Points on a hilly landscape, in no order, each with its height.
From any point a ball rolls to the lowest of the 2 points nearest to it. It stops when none of these is lower. Distance is the straight distance between rows; heights are no part of it.
z934 height 28.3: [-11, -7, 4, -8, -6, -34, -7, -21, 5, 26, -19, -31, 18, -41, -1, -9, -34, -5, 19, -15, 26, -8, 23, -3, -38, -13, -39, -30, 13, -18, -23, 10, 37, -35, -28, -44, 52, -27, 53, -7, 21, 18, -20]
z241 height 2.8: [-4, 1, -28, -7, 11, 46, 15, 25, -13, 23, 66, 29, -19, 47, 16, -33, -22, 30, 20, -5, -19, -2, 40, 27, 25, 0, 13, 26, -8, 28, 9, -15, 20, -11, -16, 5, -35, -22, -34, 4, -11, 23, -41]
z542 height 38.9: [-3, 43, 1, 3, -8, 13, 12, 25, 29, 15, 19, 24, -6, 47, -8, -11, -9, -13, -4, -3, -31, -20, -4, 19, 7, -22, 33, -6, 3, 21, 27, -7, 13, -5, -20, 7, -16, -3, -43, 24, -4, 13, -9]
z812 height 15.2: [35, 4, 16, 18, 6, -46, 20, -36, 22, -6, -13, -10, 18, -1, 19, -6, -2, -19, -6, -19, 1, 0, -18, 5, -4, -20, 5, -28, -3, -6, 3, 2, -12, -9, 8, 1, 1, 18, 1, -1, -6, -12, 15]
z154 height 2.7: [26, 6, 40, 8, 13, -27, 5, -47, 10, 1, -5, -9, 25, 4, 26, -5, -10, -18, -25, -17, 0, -9, 4, -24, -11, -18, 2, -11, -4, -15, -4, 15, -9, 4, -17, -9, 24, 20, 11, -16, -2, -4, 7]
z30 height 70.2: [54, -9, -37, -5, -5, -46, -4, -42, -20, -27, -15, -1, -11, -36, -1, 9, -30, 1, 9, -14, 16, 36, -31, -2, -16, 16, -30, -31, -1, 20, -15, -41, -28, -36, 37, 19, -40, 15, 14, 8, 15, -17, 14]
z962 height 71.5: [51, -7, -53, -22, -6, -27, 2, -24, -25, -30, -7, 14, -12, -35, 8, -10, -36, 39, 26, -13, 25, 18, -17, -11, -24, 28, -32, -18, 0, 29, -11, -66, -12, -20, 21, 20, -25, -24, -10, 9, 15, -10, 6]
z472 height 7.1: [12, -34, -11, 4, 18, -27, 3, -42, -3, -15, -12, -26, 13, -28, 21, -26, -1, 34, 19, 10, 29, 16, 4, 8, -10, 16, -24, -22, 24, 3, -12, -13, 22, 10, 25, -12, 19, -13, 29, 1, 11, 0, 0]
z485 height 47.6: [-2, 2, -14, -15, 5, 23, -28, 11, -10, -5, 6, 17, -16, 27, 10, -21, -17, 32, -5, 15, -14, 21, 1, -20, 5, 7, 26, 14, -27, 14, -13, -12, -2, 5, 3, 32, -42, 13, -7, -4, -10, 11, -8]
z318 height 30.4: [-17, -29, 0, 15, 5, 9, 19, 16, 5, 33, 23, -13, 3, 36, -3, -6, 0, 44, 30, -14, -14, -10, 32, 17, -3, 0, 1, 38, 23, -15, 5, 0, 12, 6, 22, -24, -18, 0, 32, 21, 34, 8, -5]
z422 height 86.1: [-5, 33, 13, -14, 20, 13, 34, 30, -9, -17, 6, 2, -15, 12, -8, 25, -7, -5, -13, 11, -26, -2, -10, 1, -5, -17, 12, 3, -37, 0, -16, 23, 8, -20, -10, 9, -8, 11, -53, 22, -9, -28, 2]
z393 height 57.9: [-20, 25, 12, -28, -12, -1, -28, 14, 7, 11, -37, 16, -5, -44, -59, 46, 30, -8, -1, 17, 29, 4, -27, -48, -2, 5, -25, -29, -17, 13, -6, 14, 1, 21, -2, -14, 36, 2, 46, -22, 18, 10, -15]
z603 height 57.8: [-6, -32, 3, 10, -18, 28, -42, -9, 23, 10, 24, 21, -6, 49, 27, -27, 0, 11, -21, -1, -28, 11, 19, 0, 8, 7, 29, 35, 18, -21, 4, -19, -25, 30, 2, 25, -36, 13, 29, -3, 1, 20, 17]
z362 height 51.1: [35, 1, -2, 23, 0, 14, 39, 4, 10, -19, 26, 3, -12, 25, 8, 29, -6, -34, -10, 1, -23, -5, -6, 33, 1, -3, 22, 14, 2, -7, 10, 12, -25, -12, 14, 27, -11, -6, -42, 21, -14, -17, 25]
z134 height 62.7: [-21, 28, 9, 21, 7, 22, 33, 11, 25, -2, 38, -12, -11, 38, 21, -7, 4, -60, -22, 1, -26, -16, 5, 42, 28, -23, 26, -37, 21, -5, 24, 21, 15, -12, -17, 1, 1, 9, -54, 39, -32, -15, 18]
z159 height 29.7: [-32, 10, 13, -6, 22, 33, -3, 33, 10, 19, 6, 1, -5, 12, 12, -15, -3, 39, 6, 12, 11, -24, 48, -12, 8, -2, -12, 5, -3, 19, -15, 18, 39, 0, -28, -23, 8, -32, -27, -8, -13, 14, -48]
z721 height 40.6: [-12, -6, 27, 9, 16, 26, -11, -9, -13, -2, 17, -3, -1, 19, 25, -18, -6, -14, -11, 6, -11, -7, 32, -2, 17, -4, 11, 11, 7, -11, -6, 32, 7, 10, -26, -4, 22, -8, -7, -23, -15, 9, -12]
z642 height 23.6: [0, -46, 27, 6, -9, -8, -1, -13, -7, 25, -13, -9, 16, 1, 14, 11, -13, 5, 10, -18, 8, -20, 36, 4, -26, 0, -39, 29, 12, -36, -15, 4, -6, -6, -2, -53, 15, -34, 32, -15, 6, 6, -13]
z47 height 65.8: [-39, -10, 0, 7, 17, 7, 10, 41, 9, 26, -6, -29, 11, -29, -13, -6, 9, 22, 28, -13, 13, -22, 36, 17, 5, 13, -23, -2, 27, -3, 9, 16, 45, -13, -18, -38, 28, -36, 24, 3, 10, 8, -23]
z8 height 7.8: [-30, -16, 34, 2, 2, 12, -7, 22, -9, 29, -6, -20, 10, -14, 7, 3, -8, -5, 4, -18, 11, -38, 51, 0, -6, 2, -32, 20, 17, -19, -4, 22, 15, -18, -36, -58, 32, -35, 10, -19, -11, 6, -30]
z346 height 16.6: [7, -2, -42, 10, -10, 38, 3, 25, -3, 17, 67, 34, -28, 54, 13, -26, -19, 10, 19, -3, -39, 18, 16, 42, 16, 7, 38, 39, -8, 21, 16, -22, 10, -16, -9, 35, -53, 2, -35, 22, -16, 19, -13]
z545 height 76.8: [-13, 19, 13, -17, 21, -18, 15, 13, -13, -35, -13, -13, -2, -54, -10, 4, 6, -5, 14, -11, 20, -10, 4, -11, 14, 0, -26, -32, -10, 19, -27, 20, 14, -24, -21, -3, 32, -14, -12, -25, 4, -18, -32]
z271 height 27.5: [2, 9, -48, 9, -27, 28, -7, 15, 7, -3, 38, 24, -25, 35, 4, -10, -17, -6, 1, 21, -39, 29, -17, 38, -2, 12, 54, 33, -11, 21, 9, -20, 22, -1, -8, 59, -44, 18, -57, 35, -21, 13, 14]
z576 height 50.6: [-13, -5, 17, -1, -19, -36, -38, -41, -36, -16, -36, -15, 10, -32, 2, -16, -9, -19, -7, -16, 41, -15, 2, -35, -1, -8, -40, -22, 18, -1, -24, -6, -17, -13, -9, -23, 24, 5, 18, -38, -7, -3, 3]
z300 height 73.0: [39, -6, -26, -19, 3, -14, 15, -7, -17, -28, -8, 13, -5, -12, 10, -21, -32, 29, 25, -23, 24, -4, 7, -5, 0, 15, -15, -9, 7, 25, -1, -44, -6, -19, 3, 14, -4, -35, -17, -5, 9, 0, -3]
z592 height 68.9: [52, -11, -20, 1, -5, -10, -3, -14, -25, -15, -2, -8, -14, -10, -9, 30, -24, -4, -2, -8, -3, 28, -26, -1, -13, 14, -13, 9, -13, 4, -5, -30, -51, -30, 42, 12, -55, 28, 12, 11, 7, -19, 12]
z61 height 59.7: [3, 19, -26, -10, 2, -9, 33, 22, 8, 10, 2, 0, 8, -39, -27, 22, 12, 49, 39, 5, -1, 6, -8, -1, -32, 20, -11, 2, -12, 19, 1, 8, 53, 4, -4, -3, 18, -42, 9, 7, 35, -1, -17]
z901 height 79.6: [-12, 34, 32, -20, 27, 3, 21, 16, 7, -20, -6, -10, 0, -45, -24, 31, 22, -28, -14, -1, 1, -2, -5, -12, 19, -10, -5, -28, -14, -1, -12, 38, 12, -12, -27, 3, 46, 5, 1, -9, 10, -21, -4]
z461 height 39.8: [-3, -11, 19, 17, -15, 1, 2, 7, 2, 3, -9, 0, 1, 26, -1, -2, -1, -32, 1, -17, -5, -25, 2, 28, 8, -22, -4, 10, 11, -19, 6, -9, -37, -21, 5, -25, -7, -6, -15, 1, -21, -2, 7]
z693 height 46.2: [7, -16, 12, -4, 12, 15, -30, -12, -17, -6, -6, 8, -7, -7, 20, -5, -9, 6, -2, 8, 6, -2, 28, -34, 6, 15, -2, 11, -10, 6, -20, 26, -7, 16, -13, 8, 15, -26, 8, -44, -9, 12, -29]
z169 height 54.5: [-28, -29, 22, 5, -2, -26, -16, -24, -29, -23, -35, -18, 4, -32, 12, -1, 4, 0, -5, -14, 29, -15, 21, -18, -5, -8, -53, -4, 9, -23, -37, 10, -13, -6, -10, -31, 21, -11, 0, -30, -4, -19, 9]
z464 height 30.7: [25, 1, 15, 2, -11, -5, -38, -28, 6, -6, -22, 20, -4, 5, 2, 16, -10, -37, -43, 1, -11, 0, -15, -29, 2, -3, 10, 2, -12, -2, -6, 0, -57, 4, 5, 21, -19, 17, 2, -18, -8, 5, 6]
z339 height 27.6: [-31, -9, 27, 13, 14, 35, 1, 8, -30, 20, 37, -19, 6, 10, 25, -16, -2, -23, -2, -5, -9, -21, 50, 15, 14, -4, -8, 21, 20, -19, 7, 37, 19, -6, -37, -39, 30, -17, -2, -20, -16, 8, -19]
z837 height 23.0: [17, 26, -42, 0, -40, -9, 14, 20, -13, -12, -4, 18, -16, -10, -33, 47, 9, -26, -5, 8, -7, 28, -57, 3, -15, -1, 25, 9, -24, -1, 25, -11, -23, 3, 15, 49, -28, 28, -23, 14, 0, -12, 48]
z292 height 56.0: [15, 26, -16, -9, 3, 6, 21, 13, -10, -8, 4, 8, 6, -28, -28, 35, 22, 31, 12, 24, -12, 11, -27, -1, -26, 22, 7, 27, -22, 13, -1, 13, 30, 20, 3, 14, 10, -19, -13, 7, 19, -10, -1]
z926 height 61.7: [10, -27, 17, 4, -20, 29, -43, -23, 7, -2, 22, -4, -3, 37, 33, -21, -13, -24, -48, 1, -9, 16, 10, -5, 9, -5, 34, 26, 19, -33, 8, -23, -45, 16, -1, 27, -29, 48, 33, -4, -9, 13, 35]
z816 height 54.6: [-27, 10, 2, 4, 6, -20, -2, 5, 17, -9, -27, -4, 7, -13, -20, 16, 48, -4, -15, 28, 2, 10, -46, -1, 10, -1, 13, -24, -7, -4, 3, 11, 5, 33, 27, 3, 4, 31, 7, 17, -3, -13, 23]
z688 height 24.6: [-1, -22, 31, 11, 22, -9, 21, -36, -17, 10, 19, -44, 20, -17, 45, -32, -13, 11, 8, -8, 14, -6, 41, 6, -23, -7, -30, -5, 14, -19, -13, 19, 32, -15, -21, -44, 38, -5, 9, -17, 0, -9, -20]
z605 height 25.9: [-5, 2, 22, -11, 35, 8, 19, 7, 10, 4, -4, -14, 1, -8, 20, -11, -8, 45, 10, 1, 16, -24, 39, -8, -10, -1, -32, -9, -9, 14, -25, 6, 33, -10, -13, -36, 14, -33, -24, -4, -4, -7, -46]
z976 height 82.7: [-29, 32, 33, -17, 26, 12, 17, 27, 9, -17, -5, -6, -12, -11, -13, 23, 11, -33, -29, 8, -23, -8, -5, -6, 16, -21, 12, -21, -22, -12, -14, 41, 5, -13, -28, 4, 27, 19, -28, 13, -10, -26, 0]
z950 height 18.7: [8, 16, 34, 0, -5, -19, -23, -34, 15, 13, -25, 5, 12, 7, -5, 2, 0, -39, -43, -3, 7, -23, -17, -33, -4, -25, 16, -19, -4, -7, 10, 10, -34, 11, -21, -4, 28, 34, 12, -13, -8, 16, 2]
z387 height 32.0: [-3, -25, 6, 8, -8, -12, -9, 6, -17, 8, -24, 0, 7, -5, -16, 16, -4, -9, 13, -14, 3, -18, 6, 10, 0, 8, -24, 16, 12, -16, 0, -2, -22, -7, 15, -36, 3, -31, 28, -5, 2, 8, -1]
z915 height 14.1: [24, -18, -19, 6, 4, -28, -16, -38, 2, -16, -18, -9, 20, -20, 17, -31, 16, 20, 13, 9, 25, 21, -13, 0, 10, 30, -4, -21, 31, 28, 11, -27, 12, 23, 35, 8, -2, -8, 17, 3, 6, 2, 0]
z739 height 16.5: [17, -14, 12, -2, 27, -17, 18, -19, 8, -5, -16, -11, 9, -14, 14, 3, -4, 44, 7, 5, 6, 3, 10, -9, -24, 5, -24, -8, -8, -4, -23, 9, 19, 4, 10, -19, 9, -19, 6, -2, 14, -10, -15]
z239 height 39.3: [-12, 33, -8, -12, -18, -13, -11, 5, 34, -8, -17, 32, -16, 1, -28, 9, 20, -41, -25, 20, -3, 13, -52, -6, 18, -11, 53, -34, -20, 21, 18, 5, 3, 21, -14, 50, 9, 35, -18, 5, -13, 19, 13]
z349 height 37.1: [-34, -26, 29, 14, 16, 13, 19, 15, 23, 17, 3, -25, 14, 19, 11, 3, 21, 28, 6, 7, -12, -21, 31, 21, -7, -6, -18, 27, 21, -28, -8, 13, 13, 9, 10, -43, 2, -9, 7, 23, 10, -10, -8]
z82 height 44.5: [-47, -4, 15, 27, 18, 24, 19, 20, 27, 10, 24, -12, 10, 27, 14, -17, 32, 1, 1, 5, -25, -23, 31, 37, 22, -10, 5, 9, 33, -18, 11, 18, 23, 11, -10, -21, 11, -9, -22, 27, -7, -5, 8]
z444 height 37.5: [-47, 8, 32, 18, 1, -12, -13, 1, 26, 43, -7, -32, 23, -11, 7, -23, 25, 5, -4, -5, 3, -25, 23, -18, -12, -12, -4, -14, 18, -17, 13, 35, 30, 15, -46, -39, 47, 11, 24, -11, 1, 11, -15]
z609 height 74.5: [15, 7, -20, -22, 12, -14, 16, 5, -19, -33, -12, 3, -5, -40, -4, -14, -16, 22, 32, -10, 33, -11, 6, -7, 7, 13, -26, -23, 0, 36, -14, -20, 13, -17, -5, 8, 21, -39, -24, -16, 7, -3, -26]
z259 height 41.1: [21, 13, -40, -12, -9, 11, -11, 7, -26, -17, 10, 25, -15, 5, 10, -3, 0, 51, 0, 20, -14, 26, -21, -12, -27, 16, 16, 32, -37, 13, -4, -21, 3, 20, 4, 41, -42, 5, -38, 2, -8, -8, 15]
z747 height 57.2: [-40, -6, 1, 10, -3, 4, -9, 17, 11, -15, -21, 7, -9, 26, -4, -4, 23, -13, -15, 24, -8, 3, -19, 14, 19, -14, 20, -6, -3, -16, -4, 7, -6, 21, 8, 13, -7, 19, -23, 15, -25, -5, 32]
z794 height 21.7: [-3, -9, 7, 14, -8, -24, -31, -34, 15, 1, -16, -15, 25, 3, 12, -36, 28, 4, -8, 9, 21, 3, -7, -8, 17, 12, 18, -10, 44, 10, 18, -9, 13, 36, 17, 0, 10, 17, 26, 4, 2, 12, 14]
z20 height 45.5: [-47, 7, 29, 1, 13, 5, -7, 20, 29, 37, -18, -13, 6, -5, -21, 15, 37, -10, -12, 13, -21, -18, -1, -11, -4, -16, 10, -11, -6, -24, 7, 44, 2, 23, -23, -24, 38, 18, 25, 9, 8, 6, -15]
z410 height 50.4: [-19, 3, 18, 1, 17, -14, 3, 1, 18, 18, -22, -16, 16, -11, -19, 20, 33, 5, -1, 19, -11, 5, -22, -13, -6, -4, 3, -13, -15, -10, -4, 32, 5, 19, 12, -15, 17, 20, 29, 10, 18, -5, -9]
z136 height 37.9: [41, 0, -5, -1, -4, -9, -18, -34, 13, 18, -19, 6, 10, -12, -23, 41, -1, -40, -50, 3, -10, 16, -35, -25, -4, 0, 3, -6, -20, -4, 19, -1, -65, 13, 16, 27, -13, 45, 40, -2, 15, 11, 19]
z197 height 45.6: [16, 3, 4, -16, -4, -17, -35, -25, -26, -23, -36, 10, -3, -21, -10, 15, -23, 6, -11, -8, 27, -2, -6, -46, -3, 11, -39, -18, 5, 15, -26, -15, -26, 3, 13, -4, -6, -14, 20, -25, 9, -5, 0]
z627 height 67.3: [32, -22, 4, -4, -19, 6, -29, -12, -13, 1, -3, 7, -14, 22, 7, 16, -21, 1, -16, -14, -2, 16, -11, -8, -14, 8, -25, 16, -2, -13, -8, -49, -62, -15, 46, -15, -68, 20, 24, 2, -2, -17, 13]
z187 height 14.0: [9, -14, 4, 32, -3, -22, 19, -16, 29, 13, 17, -19, 9, 49, 34, -41, 18, -7, 7, -15, 4, 7, 0, 33, 20, -23, 26, -7, 16, -1, 18, -15, 1, -11, 26, -3, -30, 40, -19, 20, -28, -13, 11]
z246 height 21.9: [-2, -26, -14, -5, -9, -19, -19, -33, -9, 28, -1, -35, 17, -15, 24, -39, -49, 14, 35, -20, 41, -7, 33, -9, -34, -4, -37, -11, 21, -2, -21, -16, 32, -31, 1, -37, 29, -29, 49, -12, 14, 25, -34]
z261 height 24.5: [4, -32, -23, 8, 6, 6, 5, 3, -8, 9, 20, -12, 2, 28, 11, -31, -2, 49, 28, -10, 2, 17, 19, 6, 8, 12, 5, 20, 18, -5, 11, -21, 0, 10, 30, 3, -31, 9, 30, 11, 19, 5, 5]
z207 height 30.2: [1, 46, -4, -10, -13, -1, -2, 25, 26, -2, -4, 29, -6, 15, -26, -6, -1, -20, -5, 3, -15, -7, -22, -4, 15, -5, 42, -19, -1, 26, 28, 4, 13, 7, -28, 32, 11, 0, -21, 8, 1, 20, 3]
z717 height 2.6: [6, -51, -6, -13, 13, 22, -1, -15, -38, 6, 16, -18, -6, -2, 36, -33, -29, 35, 20, -13, 33, -9, 49, -8, -4, 10, -30, 20, 0, -5, -19, -20, -11, -9, 12, -24, -1, -19, 18, -31, -8, 5, -33]
z620 height 13.5: [19, -32, -7, -6, 20, 2, 10, -38, -30, 3, 23, -33, 5, -24, 41, -47, -41, 19, 28, -12, 36, -10, 44, -2, -15, 6, -27, -7, 11, 8, -15, -14, 13, -23, -6, -22, 33, -20, 14, -27, 1, 9, -40]
z906 height 30.1: [-23, -1, 33, 11, -3, -10, -18, -18, 16, 14, -13, -32, 32, -1, 3, -29, 14, 15, -8, 2, 21, -20, 17, -8, -4, -4, -1, -4, 41, -8, 7, 4, 27, 16, -10, -34, 37, 10, 27, 0, 8, 11, 1]
z909 height 51.5: [-36, -12, -7, 20, 4, 27, 5, 25, 19, -9, 7, 11, -6, 37, 2, -12, 17, -4, 2, 23, -19, -2, 7, 41, 24, -4, 18, 17, 12, -8, 0, 8, 12, 13, 1, 10, -7, -9, -38, 25, -24, 2, 19]
z978 height 45.7: [18, 17, -37, -13, -22, -19, -4, 0, -29, 5, -11, 16, 1, -42, -55, 52, 3, -10, 13, 7, -1, 28, -58, -6, -20, 20, -20, -1, -27, 9, 9, -15, -13, 0, 35, 4, -17, 8, 34, 0, 29, -4, 10]
z902 height 18.0: [-17, 6, -8, -6, 16, 37, 11, 31, -8, 16, 27, 16, -10, 26, 1, -7, -5, 35, 13, 12, -18, -12, 29, 10, 8, 5, 9, 27, -14, 19, -2, 10, 28, -2, -10, -9, -14, -27, -29, 5, -4, 13, -36]
z351 height 53.2: [-1, -9, -7, 1, -2, 24, -28, 8, 9, 7, 11, 26, -11, 29, 4, -8, -4, 9, -8, 7, -31, 12, 6, -9, 12, 13, 35, 25, -2, -3, 5, 4, -10, 26, -7, 36, -18, 0, 22, -3, 7, 22, 8]
z245 height 45.4: [21, -4, -2, 9, -19, 14, 12, 23, 1, -9, 4, 13, -13, 36, -5, 10, -17, -26, -1, -18, -6, -10, -7, 26, 10, -13, 17, 22, 7, -7, 14, -24, -36, -22, 15, 11, -31, 0, -27, 12, -16, -1, 23]
z93 height 46.3: [-14, 21, -9, 6, -28, 21, 16, 36, 26, 9, 11, 24, -25, 58, -10, 6, -20, -42, -14, 2, -25, -18, -16, 34, 2, -31, 37, 5, -8, -1, 16, -13, -14, -20, -9, 20, -26, 11, -59, 32, -32, 10, 16]
z930 height 65.2: [10, -27, 12, -3, -16, 9, -25, -8, -12, 2, -1, 1, -6, 33, 10, 3, -13, -4, -26, -5, 4, 13, -6, -15, -1, -4, -7, 11, 15, -34, 9, -33, -53, 15, 27, -3, -43, 39, 43, 3, 2, -5, 42]
z538 height 63.1: [-15, 12, -8, -3, 26, 8, 41, 41, 13, 7, 10, -12, 3, -29, -15, 4, 7, 31, 31, -12, -9, -14, 24, 23, 2, 15, -16, -6, 19, 4, 14, 9, 49, -10, -25, -21, 24, -43, -3, 20, 20, -3, -11]
z795 height 52.4: [-20, 32, 3, -23, -10, 11, -7, 18, 12, -9, -18, 32, -9, -35, -57, 55, 42, -22, -13, 31, 1, 18, -44, -25, 5, 2, 6, -7, -33, 4, -3, 23, 0, 28, -3, 19, 30, 9, 12, -10, 15, 1, 10]
z661 height 56.7: [10, 14, 15, 27, 10, 19, 45, -5, 29, -5, 36, -13, 0, 39, 18, 23, 5, -48, -21, 7, -31, -16, -1, 32, 5, -15, 22, -9, 12, -17, 15, 31, -10, -1, 10, 6, 4, 10, -37, 39, -13, -22, 24]
z559 height 38.4: [18, -13, 10, -3, -7, 6, -50, -26, -18, -12, -15, 19, -4, -2, 14, -2, -15, -12, -19, -6, 1, -2, 11, -32, 5, 13, -4, 14, 0, 1, -14, -3, -44, 7, 0, 13, -12, -11, 12, -35, -11, 9, -7]
z173 height 6.9: [5, 17, -24, -9, -12, -18, 30, 28, -15, -30, -7, 14, -9, -31, -33, 26, 14, -23, 15, -7, 1, 19, -36, 6, 14, -3, 12, -13, -19, 4, 11, 6, -4, -11, 6, 35, 1, 6, -12, -8, 9, -18, 25]
z970 height 42.2: [21, 11, -16, -7, -6, -23, -6, -20, -4, 5, -24, 5, 4, -28, -41, 40, 4, -22, -16, 10, 3, 26, -54, -17, -5, 6, -14, -22, -18, 4, 10, -9, -32, 9, 34, 10, -13, 32, 40, 0, 24, -4, 18]
z745 height 19.8: [6, 28, -8, -8, -3, -20, 22, 24, 7, -22, -10, 11, 6, -12, -11, -6, 13, -15, 12, -6, 2, 5, -19, 8, 21, -1, 18, -27, 1, 22, 21, -1, 13, -5, -10, 27, 10, -8, -30, 1, 0, -7, 8]
z924 height 14.8: [-17, -43, -10, -2, 4, 28, -1, 14, -28, 7, 19, -2, -6, 29, 27, -40, -11, 34, 18, -14, 25, 2, 46, 8, 23, -5, -14, 28, 4, -17, -7, -20, -7, -3, 9, -11, -17, -9, 11, -23, -13, 6, -3]
z236 height 32.9: [29, 21, -49, -4, -33, 0, -4, 25, -14, -7, 8, 30, -13, 5, -16, 20, -3, 9, 4, 2, -24, 26, -35, -1, -18, 13, 33, 30, -27, 5, 20, -17, -10, 9, -5, 55, -41, 7, -18, 8, 0, -1, 37]
z494 height 50.9: [16, 29, -32, -22, -18, 7, 4, 5, -39, -8, 7, 7, 6, -48, -46, 64, 29, 10, 7, 27, -2, 29, -52, -2, -32, 26, -6, 39, -39, 3, -2, 4, 17, 20, 24, 10, 0, 4, 3, 1, 26, -17, 10]
z944 height 21.4: [13, 3, 7, 26, 5, -44, 27, -17, 19, 1, 3, -17, 17, 13, 30, -35, 12, -18, 15, -21, 2, -4, -6, 26, 11, -20, 8, -36, 7, 6, 13, -1, 7, -19, 5, -8, -5, 17, -20, 5, -23, -15, -1]
z266 height 46.6: [-11, 45, -8, -22, -25, 1, -9, 9, 18, -25, -9, 39, -9, -37, -51, 37, 46, -38, -14, 29, 13, 26, -61, -13, 16, 1, 31, -18, -33, 27, 5, 4, 15, 18, -3, 43, 20, 24, -9, -13, 5, 0, 13]

For each start below, name the point where the ball stops.
z816: z472
z393: z472
z538: z464
z300: z173
z362: z8
z926: z173
z795: z173
z93: z173
z747: z717

Call two points neighbours if one is among the 2 nearest of the other. Go from one point of each pair to the other, from neighbour to neighbour, staying as low as possible. Name the highest point that can't be avoided.
z187 / z154: z812
z472 / z173: z236
z464 / z8: z693
z241 / z472: z159
